A landscape with many valleys, sampled at points; each row gives a point and its height.
From any point a ball takes the steepest step (drop divided by distance) to one of its 2 nearest points. It stops when none of these is lower. Distance is the straight distance between rows; heights are no part of it.
q819 (h 804): [146 136 141 157 130 180 115  90 152 157 116 142 151 166 121 106 101  51
 148 103 168 111 162 119 122 149 159 143 101 212 129 124 123 163 139 115]
q823 (h 636): [119 137 157  89 158  95 103 127  77 165 136 136 109 129 126 128 132 151
 103 157 128 148 129 112 136 112  97 113 101  82 134  92 146 151 210 146]
q596 (h 609): [114 133 117  99 106 166  89 109 115 168 150 180 156 147 129 144 142 123
  90 180  99 137 152 164 147  77 132 105 110 128 176 131 121 166 140 124]
q191 (h 260): [ 54 136 152  80 125 160 124 113 110 141 180 157 139 121 134 100 137 138
 116 158 164 119 101 112 149 145 195  69 130 101 164 108 145 128 116 101]
q473 (h 178): [139 138 137 126 162 122 127 104 113  99  89 103 127 124 114 135 157  90
 142 124 106 141 115 105 164 105 119 166 127 162 132 109 126 136 100 147]
q638 (h 766): [198 107 121 170 106  51 177 144 144  85 118 174 130 149 105 131 168 178
 114 119 101 103 188 153  77 135 121 110 140 108  71 177 142  98 122 130]
q533 (h 528): [149 205 180 154 142 136 126 120 123 159 150 118 198 130 134  94 120 132
 150 134 108 137 168 178 119 139 134 163 149 187 124 161 104 117  85 135]
q791 (h 414): [145 132 137 179  95 130 135 137 128 130 166 170 159 160 138  82 137 121
  87 121 171 103 197 145 126 137 180  78 146 106 126 146 120 142 145 123]
q180 (h 438): [161 145 144 143 152  94 109  67  81 142 119  71 114  83 179  86 113 175
  94 163  91 164 128 124 131 159 121 113  89 124  91 106 124 179 183 140]
q126 (h 487): [ 90 137 143 112 109 138 192 162 138 126 169 171 131 129 124 147 151 114
 109 165 115 147 160 183  99  94 151 123 162 128 169 175 133  82  76  82]
q927 (h 181): [110 121 109 103 159 146 157 175 106 113 120  98  97 124 115 167 147  62
 132 159 143 183 132  77 148  97  71 160 126 148 201  95 126 145 164 142]
q87 (h 700): [174 133 117 145 133 118 131 145 121 143 128 145 161 163  96 182 148 128
 144  85 150  77 176  63 116 127  98 118 151 154 129  92 196 168 172 164]
q422 (h 385): [106 136 159  97 150 121 135 136 140 146 106 105  86 116 112 117  83 118
 159 137 181 145  51 118 116 196  97 128 146  98 105  85 142  75 139 129]
q312 (h 298): [ 34 104 118  69 118 133 115 138 111 118 147 146 127  97 127 132 157 135
 130 169 140  93  86  75 139 130 153  64 146 102 151 124 176 132 102  92]
q176 (h 793): [142 140 126 138 134 138 114 135 139 157 163 152 150 212  40 139 140  90
 160  73 151  88 128 144 137 135 128 123 193 133  73 149 123  85  96 150]
q793 (h 418): [ 84 133 108 127 128 195  77 101 153 119 152  79 141 116 181 119  98 145
 152  93  84 101 108 145 137 114 163 171  95 157 136 140 114 100  52 106]
q627 (h 556): [160 156 139 118 117 140 138 127 124 163 124 153 182 143 119 148 130  78
 155 176 128 150 162 131 143 116  96 148 159 178 158 165 132 171 124 134]
q103 (h 367): [107 107 120  79 138 117 102 169 136 111 134  98  98 110 104 158  91 165
 127 114  90 124  29 112 136 138  87 160 136  95 110 104 132  67  77 154]
q469 (h 308): [139 153 111 140 138 151 113 109 110 127  77 142 123 185  71 150 146  67
 129  56  64 133 128 165 130 103 146 144 118 144  75 173  94 110  83 134]
q165 (h 520): [142 101 143 111 125 116 105 122 135 135 164 145 189 171  97  97 110 156
 174 167 178  99 113 120 157 110 121 117 169 135 109 155 139 123 104 159]
q885 (h 237): [159 125 131 140 134 118 115  79 131  91  99 111 120 112 145 135 142 130
 116  80 104 113 130 134 131 112 151 169 102 153 100 115 133 125  98 130]
q467 (h 343): [169 139 168 155 132  99 169  99 111 114 142 140 139 128 111 114 153 114
  83 101 154 123 147 141 149 149 176 129 173 121 150  58 116 133 116 142]
q352 (h 551): [136 145 173  70 139 147 140  87 123 140 121 123 128 172  97 135 127  98
 180 117 191 115 100 120 133 110 153 152 149 130 126 104 145  86 117 128]
q968 (h 707): [163  96 110 154 120 112 159 163 152 118 146 125 139 123 136 132 111 145
 146 111 161  96 184  76 126 149  94 117 144 130 137  98 158 152 169 158]
q47 (h 678): [169 141 141 139 139 122 140 115 133 150 166 103 162 123 158 126 130 135
  82 108 129 145 154 135 144  86 150 140 100 146 216  39 112 195 182 127]
q383 (h 216): [ 75 121 164 122 126 164 136  96 117 124 147 151 166 116 140  99 154  90
 123 168 194  99 118 114 136 163 182  79 172 127 187 114 147 153 112 105]
q689 (h 783): [141  99  99 167 132 114  71  90 140 120 100 122 170 150 118 106 104 159
 174  82 111  79  99 130 139 141 128 130 141 137  54 160 135 133 115 168]
q685 (h 356): [120 120 112 135 122  91  97 106 120  89 131 132 152 116 152  55 164 175
 119 120 118  91 144 117 150 111 184 106  98  91  66 172 114 120 113 132]
q104 (h 660): [139 143 167  99 129 143 192 117 126 152 165 154 127 120 146 108 133 118
 105 171 197 130 162 158 129  73 164 112 140 116 226  75 120 160 180  83]
q130 (h 715): [164  83 125 133 130  99 125 148 139  84 137  82 127 117 143 107 103 184
 158 145 135 103 122  85 135 119  90 140 117 120 104 120 175 127 154 156]
q583 (h 392): [133 107 148 161  97 171 134 118 197 130 185 123 123 122 181 109  78 156
 126 116 178 114 120 152 128 160 183 127 123 129 160  95  97  96  95  99]
q713 (h 329): [149 120 132 175 149 153 115 115 155 145 104  88 108 105 181 125  82 121
 151 154 174 165 106 138 118 211  98 109 123 143 131  85 128 153 183 144]
q928 (h 633): [144 135 112 113  98 130 150 160 103 152 121 194 120 143  98 154 167 109
  73 123 105 131 189 137 103 106 128  88 130  85 135 141 175 163 166 109]
q543 (h 197): [119 106  87 122 160 100 137 155  65  99 109 104  86 103 125 121 168 124
  87 171  76 191  96  94 168 125 103 122 104  81 156 131  78 146 192 153]
q33 (h 328): [120  76 101 157 100 162 101  86 167 111  84 141 116 122 169 148  99 131
 116 147 139 117  96 181 126 125 148 125 106 151 139 130 122 137 120 112]
q679 (h 306): [143 159 179 117 130 116 114 103 102 170 162 145 145 128 104 105 145 137
 102 103 137 103 123 116 154 156 165 114 144 100 114  88 125 130 126 169]
q275 (h 513): [128 135 140  74 109 148 163 146 157 133 139 114 141 100 155 152 127 164
 170 154 116 131 192 109  87  41 101 178 104 151 173 161 169 134 128  88]
q170 (h 692): [147 145 128 154 149 132 106 129 107 167 144 110 164 118 131 165 151 116
 119 107  96 116 148  75 117 137  88 140 158 146 187  71 180 196 166 173]
q799 (h 296): [152 117 113 155 131 123 153 153 128 116  75 145 116 133 109 147 138  97
 141 158 113 142 147 120 109 147  68 123 154 153  86 190 144 129 138 138]
q630 (h 350): [ 65  95  70 103 124 116  94 189 114 116 143 104 105  85 118 164 137 135
 126 122  97 111  66  49 140 156  49 118 143 103 116 106 169 134 160 137]
q392 (h 753): [200  98 111 195 119  75 162 135 155  78  96 142 155 138 141 102 137 163
 137 160 116 124 184 172 109 123 108 110 135 162 103 200 119 108 100 130]
q78 (h 231): [109 173 102 150 159 173 104 127 124 126  75 101  91 146 107 130 133  62
 170  48  94 114 134 159 124 144 142 135 106 148  72 195 101  67  89 113]
q655 (h 349): [150 110 100 164 128 121 178 176 147  76 109 114  88 138 101 148 141 106
 143 102 111 119 141 113  90 144 104 145 160 158 100 184 134  62  88 115]
q646 (h 357): [121  58  92 164  92 115  95 124 173 111 139 162 137 135 166 142 108 187
 106 145 120 112  95 166 133 126 137  95 124  88 119 127  91 129 127 139]
q337 (h 333): [148 155 119 122 103 175 124 177 128 166 164 139 115 118 147 136 102 152
  96 125 102 134 193 134 107 125 144 114  78  91 105 160 115 125 169 123]
q190 (h 128): [126 109 131 106 134 157  80 127 177 162 121 103 123 137 150 197  69 150
 162 145 114 163  63 142 111 130  65 171 111 118 146  85 133 117 137 145]
q989 (h 205): [105 101 101 124 122  93  97 122  91 140  98 144  81 135 121 177 137 112
  86 117 102 173  55 164 150 134 108 131 119  84 161  55 112 119 170 154]
q901 (h 503): [100  80 124  86 119  78 107 120 106 118 132 148 172 149  95  84 154 144
 144 195 150 109  83 117 189 103 131 115 157 105 115 166 136 124 105 156]
q5 (h 262): [106 148 132  85 130 121 138 123 103 162 137 159  62 146  80 201 117  94
 113  79 152 108  89 110 104 115 119 110 128  87 132  51 174 114 183 132]
q716 (h 289): [103 141 165  53 142  92 135 119 115 174 107 150  81 154 109 191 128 155
 100  88 134 126  87 120  91 117 126  99 120  80 104  60 210 109 143  99]
q886 (h 477): [144 111 140 168 115 103 171 122 144 115 119 137  99 128 149  98 106 142
 133 133 192 115 156 127 118 225 125  78 138 112  72 135 140 110 153 127]
q971 (h 359): [115 143 171 143 154 137 129 144 118 156 140  87 111  97 131 103  85 125
 148 143 173 162  86 105 146 225  89 122 141 106 119  99 104 115 173 166]
q19 (h 441): [100 107  49 148 134  96  83 103 110 116 104 170 139 142  75 108 154 101
 131  97 156  85  91  82 148 140  97  96 200 144  80 165 143 164 170 152]
q824 (h 248): [111 110  86 138 138  97 130 182  76 117 136 130  85 113 111  98 157 134
  76 157 117 148 148  82 168 165 107  79 130  59 126 149  77 143 215 158]
q603 (h 214): [104 116 140 137 144  91 111 111 103 155 132  92 125  99 145 156 116 158
 116 170  82 180  69 146 136 186  86 116 159 113 159  61 128 165 142 158]
q193 (h 601): [146  88  96 185 127 110 100 130 182 111 141 157 160 197  92 116 119 115
 115  70 137 114 123 148 143  85 182 115 101 147  99 191  36 121  88 125]
q804 (h 396): [124  96  95 121 101 101  86  78 113  92 121 158 150 149 120 105 174 151
 110 101 109  83 120 110 157  87 167 108 121 100 101 134 141 171 128 145]
q896 (h 645): [163 150 162  94 145 110 124 135 124 171 113 124 118 149 114 145 106 162
 151 130 146 149 139 119 101 116  74 146 115 132 116 113 157 137 185 135]
q897 (h 409): [163 133 131 109 162 123 150 108 119  90  45  97  80 114 117 153 130 130
 130 124 110 161  84 162 133  83 110 173  64 124 112 138  59  81 110 127]
q534 (h 456): [172 135 177 109 103 102 179  92 168 162 107 123 145 126 156 123  98 159
 168 161 167 119 151 191  99 103 122 154 153 157 141 123 140 135 143  72]
q100 (h 403): [149 110  97 151 130 113 103 116 119 108  96 109  81  93 158  93 102 154
 100 134 110 150 121 127 129 160 122 117  58 103  95 129  72 149 193 144]
q847 (h 391): [ 97 139 151 113 131 189 110 108 178 119 158  85 109 106 161 140  95 132
 151  50 126 109 108  96 125 117 161 164 107 128 152  81 132  96  88 124]
q641 (h 731): [104 101 108 140 129 117 124 177 148  64 175  80 139  84 165 111 145 198
 139 105  76  91 112  69 151 133 132 142 136 111 131 136 140  99  82 155]
q677 (h 617): [142 135 107 179  87 124 158 166 122 106 127 167 116 120 140 144 173 125
  54 104  94 103 195 145  68 146 151  84 152 102 134 143 168 143 108  90]
q11 (h 117): [136 104  96 168 155 104  92 122 111 113  97 135 149 132 112 132 139 104
 121 126 116 131 111 100 170 123 113 133 146 140 133 105 117 161 145 176]
q434 (h 164): [121  77  54 154 125 106  86 124 118 124  80 147 133 140 109 190 132 101
 107 124 117 140  83 143 134 132  94 132 142 140 147  74 124 159 175 182]
q759 (h 335): [ 78 127 135  42 142 120  88 145  97 137  95  92 115 127 100 159 115 137
 143 160 105 163  47 110 141 106  79 166 116 104 117 135 141 110 100 135]
q838 (h 726): [143 100 106 199 113 154 121 134 168  87 158 127 190 134 153  84 123 113
 126 141 152 111 177 117 137 141 129 112 124 193 127 204 105 149 114 126]
q356 (h 564): [149 164 167 168 132  93 168 119 124  91 125 110 170 111 132 104 170 136
 148 126 101 129 184 152 117 144 138 151 179 176 124 149 144 119  69 125]
q276 (h 798): [154 125 118 156 121 159 100  86 145 161 108 162 176 194  86 130 118  71
 160 101 189  97 140 120 122 130 138 123 159 187 113 138 148 162 132 152]
q323 (h 242): [128 125 132 127 121 140 148 175 128 155 108 121 117 105 134 134  97 129
 143 211 122 164 158 113  95 179  52  95 126 136 117 184 152 149 165 126]
q18 (h 398): [ 79 169 128 117 138 188  88 139  95 122 146 106  92  89 162  99 115  91
  94  85 102 163 125 126 150 120 162 154  57 118 135 137  48 111 110  99]
q726 (h 168): [119 106 122 113 130 158 128 153 175 142 145 115  80 115 148 176  90 130
 119 120 142 162  95 120 113 116 107 144  88  93 166  73 107 105 160 122]
q448 (h 300): [118  88 114 164 123 151 122  67 157 134  79 119 134 122 165 153 107 102
 146 154 174 141  85 145 121 149 113 114 142 184 154  73 149 158 140 135]
q77 (h 776): [175 103  97 171 102  87 151 147 171 104 139 169 128 174  84 143 140 158
 128  93 139  77 146 148 102 123 143 107 169 124  75 159 142  82 115 149]
q564 (h 767): [127 108  84 152 156 106  92 134 134  85  89  64 116  94 148  58 123 145
 162  97 136 115  90  76 162 169 102 149 137 116  77 163 116 130 136 157]
q321 (h 575): [120 152 152 149 114 173 123 124 115 173 153 182 193 166 112 118 144  63
 110 190 149 158 160 163 146 110 141 112 159 197 185 185 102 180 128 121]
q252 (h 173): [ 97  95 106 113 142 123  54 137 131 151 111  94 127 109 150 155  90 148
 135 172 108 170  31 147 141 175  70 118 130 114 147 106 113 150 157 165]
q654 (h 537): [123  99 143  75 154 127 120 118 155 112 158 101 157 149  95 132 107 153
 192 129 180  88  93  85 141 109 123 157 162 133 120 105 167  93  89 155]
q453 (h 752): [ 82 154 112 109 134 181 108 150 123 102 124  92 126  95 123 122 137  88
 172  84 126 106 122  59 139 164 131 160 121 131 111 151 162 105 108 125]
q245 (h 299): [148 122 134 122 116 125  88  63 141 104 122 114 133 147 150  81 126 159
 131  79 118  97 129 160 137 114 197 139  69 124  63 123  94 104 106 114]
q134 (h 673): [134 156 149 106 119 107 153 158 121 128 149 124 104 141 107 142 153 155
 130  85 100  86 176  90 109 114 142 120 120  93  89 137 173  98 121 120]
q728 (h 228): [112 136 122  79 167 105 132 140  95 126  87  94  81 110 125 182 154  98
 138 147 103 167 115  77 112  97  63 155  99 118 145  85 186 144 190 120]
q221 (h 685): [140 152 136 128 153 118 146 102 110 138 131  93 132 103 168 170 162 111
  91 113 124 144 143 111 128 118 122 131 143 146 221  27 166 206 195 135]
q947 (h 419): [ 86 161 161  97 109 171  84 111 151 187 170 135 159 150 156 137 100 162
 153 163 118 124 109 181 118 137 139 123 114 147 134 138 121 108  80 107]
q746 (h 322): [130 205 113 135 142 168 105 142 105 154 124 107 111  91 126 144 134  72
  95  79  68 148 172 100 130 125 128 168  78 159 135 132 120 161 123 129]
q12 (h 382): [134  89 133 136  97  89  95 119 137 147 125 166 148 132 123 132 115 197
 118 173 107 113 118 159 108 134 124 100 132 103 104 140 131 145 141 150]
q632 (h 635): [165 115  91 131  93  94 148 125 108 133  58 182 104 132 129 161 161 116
  73 166  87 157 152 180  88 108  99 103 103 125 130 145 138 172 156 111]
q640 (h 371): [ 95  87  65  99 117 132 111 203 125 108 133 113  82 124  80 178 108 142
 138 117 102 123  57  82 142 119  62 141 140  86 113  99 118  93 124 157]
q917 (h 420): [108  87  22 141 112 108  56  93 130  89 109 159 171 141 106 125 157 129
 111  74 138  69 107  93 150  96 134 106 144 142 111 153 148 178 148 138]
q379 (h 325): [ 53 100  98  94 126 146 116 164 119 120 146 139 129 105 133 154 159 130
 122 137 103 105 102  71 134 135 115 113 152 120 138 116 186 141  94 149]
q923 (h 301): [ 92 132 164  66 140  87 133 151  82 134  98 132  96 114  78 154 144 122
 125 180  92 154  62 127 140 131  69 131 155 113 107 132 160 114 104 145]
q438 (h 519): [ 79 116 131  90 107 133 155 155 117 115 147 129 120 101 134 124 132 160
 141 190 116 140 115 152 117 110 160 122 112 118 134 172 126 105  59  95]
q455 (h 408): [174  98 134 160 112  75 162 112 143 159 133 158 146 131 146 112 120 183
 118 175 129 136 156 184 111 157 118  89 160 113 123 121 135 160 163 148]
q495 (h 276): [109 169 121 119 159 148 114 135  77 121 115 115  96  94 132 168 135  87
 101  96  74 159 147  90 142 127  77 149  84 119 116 106 149 163 171 141]
q377 (h 479): [163 118 160 117 121 147 169 114 180 145 101 110 126 128 149 147  81 126
 155 183 156 158 114 191  98  78 101 173 114 178 178 131 103 118 124  95]
q740 (h 536): [163 148 137  94 135 124 169 137 117 146 100 121 158 128 105 155 140 117
 183 156 105 135 180 114 107  70  74 172 157 175 143 161 183 162 129 121]
q271 (h 621): [132 123 128 104 110 134 117  96  84 179  85 191 135 148 140 166 165  99
  85 189 119 152 129 184 114 122 100  88 135 139 161 122 146 192 161 104]
q952 (h 611): [116 176 148  94 138 142 172  93  70  99 130 115 114  78 155  84 185  75
 102 148 116 139 189 100 135  97 180 144 114 137 157 131 139 143 104  70]
q870 (h 236): [125 104 168  85 140  93 152 141 137 132 171 125  96 125 123 112 102 197
 125 148 159 137  70 139 136 119 138 124 114  57 121  77 102  88 125 117]
q559 (h 440): [173 161 165 141 147 121 150 111 140 121  91  98  87 104 135 130  98 131
 155 119 141 169 113 178 105 134 119 154  84 124 122 112  84  76 116 112]
q331 (h 316): [ 92 119 159  58 111  99 116 120 143 183 122 148 105 147 116 183  88 176
 138 131 131 127  83 150  89 129 109  95 128  87 106  96 170 108 114 118]
q758 (h 596): [121 172 144 180  90 121 163 109 130 112 128 151 144 100 166 125 162 131
  93 111 100 109 174 153  80 170 161  98 155 148 128 153 166 133  81  96]
q921 (h 816): [157 153 146 134 104 165 151  95 170 128 159 115 132 135 168  94 123  98
 126  68 155  99 179 122 124  95 195 156  98 185 171  98 117 135  91  80]
q243 (h 658): [193 152 161  97 120 121 163 124 126 144 111 119 114 159 120 140 123 144
 154 111 130 113 181 137  90  93 129 155 112 123  80 136 160  98 159 115]
q230 (h 200): [107  92 136 104 134 123 154 166 152 116 170 103  91 120 135 129  99 161
 126 158 147 163 107  92 132 141  96 120 129  75 167  72 124 109 144 124]
q929 (h 483): [102  92 105 117 135  69 124 145  95 112 115 130 133 126  90  66 132 140
 138 179 150 114  98  88 170 150  96 100 171  87  89 170 112 120 138 154]
q698 (h 669): [164 136 172 149 120 132 183 142 137 147 174 148 156 124 143 123 133  99
 105 135 149 126 185 140 141  61 148 155 150 146 229 111 100 183 154 101]
q403 (h 364): [115 171 107 160 152 199  95 141 121 144 120 107  99  90 133 149 102  62
  95 100  99 174 106 140 134 144 133 157  92 155 143 127  62 127 108 144]
q651 (h 373): [137 115  86 120 114 142  91 134 128 113 104 146  94 117 159 128 111 158
  90  99  86 134 156 132 130 120 142 131  37  92  95 140  86 124 175 109]
q597 (h 292): [130 112  89 141 132 137 130 212 130 110 180 144  99 123 111 123 127 134
  86 125 107 134 172  92 139 111 112 114  88  71 128 155  83 136 183 147]
q174 (h 297): [106 145 121 111 105 167  93 181 138 165 152 130 132 118 147 131  90 141
 146 158 108 144 150 132 109 177  93 116  95 108  87 196 132 123 151 120]
q628 (h 365): [119 124 119 182 101 166 116 105 175 103 152 111 114  86 193 128 103 163
 122  94 114  96 125 122 117 147 181 120 101 136 157  71 134 137  99 118]
q82 (h 446): [163 142 135 160 114 108 144 134 118 126 130 169 124 142 100  86 150 112
 107 109 167  91 180 119 110 182 146  90 137 105  69 170 140 137 158 144]
q172 (h 741): [105 135  89 174 148 156 118 168 141  71 142  68 145  75 158 127 133 117
 127  81  88 109 149  75 131 150 125 147 133 149 134 147 153 111  55 141]
q219 (h 583): [158 119 127 173 150 125 116 148 154 110 151 117 171 195  69 117 132 126
 155  71 112 128 135 169 152 104 148 157 126 171 111 171  59  96  67 145]
q552 (h 238): [115 129 123 112 156 100 144 125  99 141 129 171 100 135  93 192 136 111
  82 105 149 155  77 147 121 123 107 119 138  80 165  12 137 129 184 140]
q990 (h 716): [162  97 106 187 116 118 133 146 169 109 156 126 180 161 130 106 138 134
 152 133 169 103 199  89 137 125 120 118 160 175 124 167 153 154 136 157]
q195 (h 380): [186 145 166 195 112 108 139  97 128 133 149 143 158 136 152  74 140 139
  66 112 153 118 171 154 134 151 196  95 139 139 152 107  94 170 134 132]
q943 (h 492): [170 183 174 128 118 110 135 100 135 183 111 131 176 135 140  92 109 148
 147 163 115 142 180 215 115 116 121 153 113 175 120 166 110 148 136 108]
q760 (h 475): [114 156 151 116 126 125 169 155 133 125 106  96  68  78 150 151  95 154
 133 142  69 180 104 160  84 160  96 138  81  86 109 138 106  74  98 100]
q231 (h 775): [121  84  61 161 147 103  87  92 147  62  90 105 152 110 117  63 139 127
 161  88 128  86  77  79 158 129 123 152 168 147  74 178 123 119 100 162]
q932 (h 312): [ 98 163 118 139 131 175 132 134 144 101 115 118  89 127 115 116 130  96
 145  73 109 124 108 179 103 153 173 133 114 111  77 159  83  50  47 102]
q288 (h 348): [ 85 137 172  81 122  90 146 138 152 172 136 123 111 113 155 137  84 199
 145 158 126 121 123 134  80 164 120 107 129 102  79 123 182 101 115 105]
q157 (h 810): [163 126 130 128 129 166 120  83 175 154 121 124 129 169 134 129 100  64
 152  76 170 126 132 120 133  81 177 171  93 209 166  80 122 150 133  85]
q580 (h 622): [ 94 151 116  96 132 148  89 142  86 147 151 152 128 139 120  98 144 123
 122 156 153 117 150  92 171 114 133  97 103  81 105 154 143 142 174 129]
q364 (h 588): [ 87 177 163 103 132 140 169  86  86 109 109 129  97  95 129 143 174  79
 113 115 127 138 135 120 122 157 168 130 144 139 166  93 171 126  84  98]
q945 (h 454): [116 154 167 127 120 147 192 159 126 114 186 144 136 138 104 116 137 120
 154 132 135 131 144 144 118 123 164 143 179 126 169 136 113  70  58 112]
q156 (h 462): [101  99 113 142 145  83 125 130  81 117 115 156 132 134 100  88 165  93
 119 154 177 105 101  91 162 175 117  72 181 107  94 129 144 149 191 149]
q621 (h 363): [141 106  93 154 136 156 151 156 161  85 110 121  74 135 120 129  98 129
 143  76 132 130  97 155 103 149 137 138 129 119  84 154  89  48  93 126]
q289 (h 261): [109 123 150 101 125  62 155 175 104 150  96 118 100 109 108 149 121 158
 118 164  68 174  71 132 137 159  63 113 142  97 136  85 140 119 127 149]
q283 (h 608): [ 84 159 116 120 139 153  90 131  94 145 166 166 172 151 117  70 156  97
 112 141 170  99 146  79 179 124 170  95 146 131 124 180 110 159 163 143]
q350 (h 265): [111  86 119 162 137 123 152  89 129 102 120 105 145 109 165 105 141 114
 137 165 169 134 126  92 127 161 149 106 156 143 169  94 155 159 145 122]
q168 (h 449): [112 173 163 108 127 191  74 117 127 174 152  94 179 134 154 145  94 131
 153 123  79 129 105 167 126 103 140 192 106 175 149 108 120 122  65 125]
q415 (h 269): [117 143 205  78 155  90 118 105 113 166 178 118 139 137 125 105 122 186
 128 130 162 121  88 112 163 132 144 139 131  60 115  63 123 105 137 151]
q246 (h 791): [151 107 116 137 121 122  97  93 136 138  92 140 151 157 110 160 128 121
 183 103 141  83 119 132 104 143 124 112 165 167  57 167 178 137 105 144]
q997 (h 760): [ 92 132  83 125 158 147  79 162 130  99 118  76 100  95 131  84 128 103
 167 104 152  97  78  38 154 185  99 149 158 120  97 148 135 110 125 150]
q520 (h 634): [155 156 149 110 125 116 186  81  75  98 114 110 103  88 167  72 151 107
  94 194 129 181 157 156 137  92 170 142  95 126 168 156  92 144 131  63]
q272 (h 592): [ 96 144 137 146 122 139 101 144 107 158 181 190 189 158  93 119 155 100
  83 169 137 131 167 129 174 103 155  85 154 142 159 176 108 187 129 131]
q225 (h 723): [135  64  93 146 129 106 140 156 133  60 135  93 116 109 150 121 135 167
 134 134 115 109 121  90 146 110 132 144 132  99 131 133 124 119 115 135]
q944 (h 568): [100 163 145 123 132 145 138  77 116 141 100 159 112 151 105 154 142  57
 131 111 172 151  84 157 140 151 157 116 157 149 141  84 131 115 109 118]
q735 (h 366): [167 145 129 108 168 119 142  97  87  95  47 112 108 156  66 127 154  98
 168  95  92 149 117 143 133  87 136 156  89 142  66 179  84  83  89 137]
q660 (h 738): [156 115 104 178 117 149 153 172 169  94 144 116 159 116 162  90 116 143
 137 129 111 127 212 146 113 123 124 132  92 168 118 213 110 118 108 108]
q449 (h 135): [134 106  78 141 148 133 173 160 102  83 118 101  80 108 134 161 153  76
  94 141 100 194 143 106 135 106  90 145 109 126 203 104  89 144 174 132]
q186 (h 432): [194 115 163 140  89  86 167  98 158 166  98 171 140 152 138 115  99 155
 140 173 183 148 138 201  97 136 122 117 151 115 125 119 138 137 166 106]
q410 (h 823): [102 190 167 115 113 165 121  80 122 140 160 115 158 122 168 114 139 118
 132  93 133  90 161 125 133 109 216 152 104 171 163 101 129 113  70  87]
q425 (h 421): [122 146 148 167 113 171 164 170 172 118 191 138 138 139 121 137 106 131
 149  95 177 114 141 140 112 169 159 126 155 119 145 124 117  70  99 151]
q972 (h 785): [159 117 141 127 110 109 157 121 124 129 140 182 142 182  51 145 156 122
 121  85 143  81 142 159 124  95 173 104 187 115 110 111 147  88 115 132]
q816 (h 504): [ 73 113 115  94 128 109 133 150 128  96  96 110  73  90 155 117 109 170
 143 141  88 151  79 138 119 148 123 114  98  96  90 160 112  88  81  99]
q825 (h 558): [143 184 155 144 154 151 123 130 144 140 156 128 187 176 106 120 145 110
 158 115 109 135 149 183 135  83 158 179 126 200 151 160  78 102  46 122]
q925 (h 618): [136 111  81 167 118 146 109 157 139 116 147 148 140 164  83 125 147  96
  81  70  97 147 156 145 140  69 175 130  84 134 116 205  42 127 126 122]
q137 (h 386): [114 166 171 117 124 146 118 102 136 174 154 103 139 104 167 126 107 191
 143 136 104 120 145 153  90 150 132 143 118 121 118 131 153 120 105 117]
q754 (h 496): [138 117 140  58 101 153 152 140 162 160 124 133 138 118 159 167 103 156
 161 197 130 159 138 166 110  49  88 157 114 153 188 154 124 152 137  78]
q659 (h 650): [160 150 180  87 122 125 197  89 107 132 132 112 106 120 164  80 126 121
 111 165 186 157 171 162 121  69 167 157 113 131 185 103  99 144 158  61]

Call two points neighbours if one is among the 2 nearest of the other. Go from one point of each pair to the other, from neighbour to neighbour, staying as low as possible. Name the highest point that can't be avoided.
q190, q449: q823
q78, q323: q621
q11, q78: q438
q628, q11: q168
q323, q449: q337
q190, q383: q640

Where does a ball stop that starts at each point below?
q283: q383
q356: q383
q520: q11
q838: q11
q271: q383
q157: q11
q195: q190
q172: q11
q925: q383
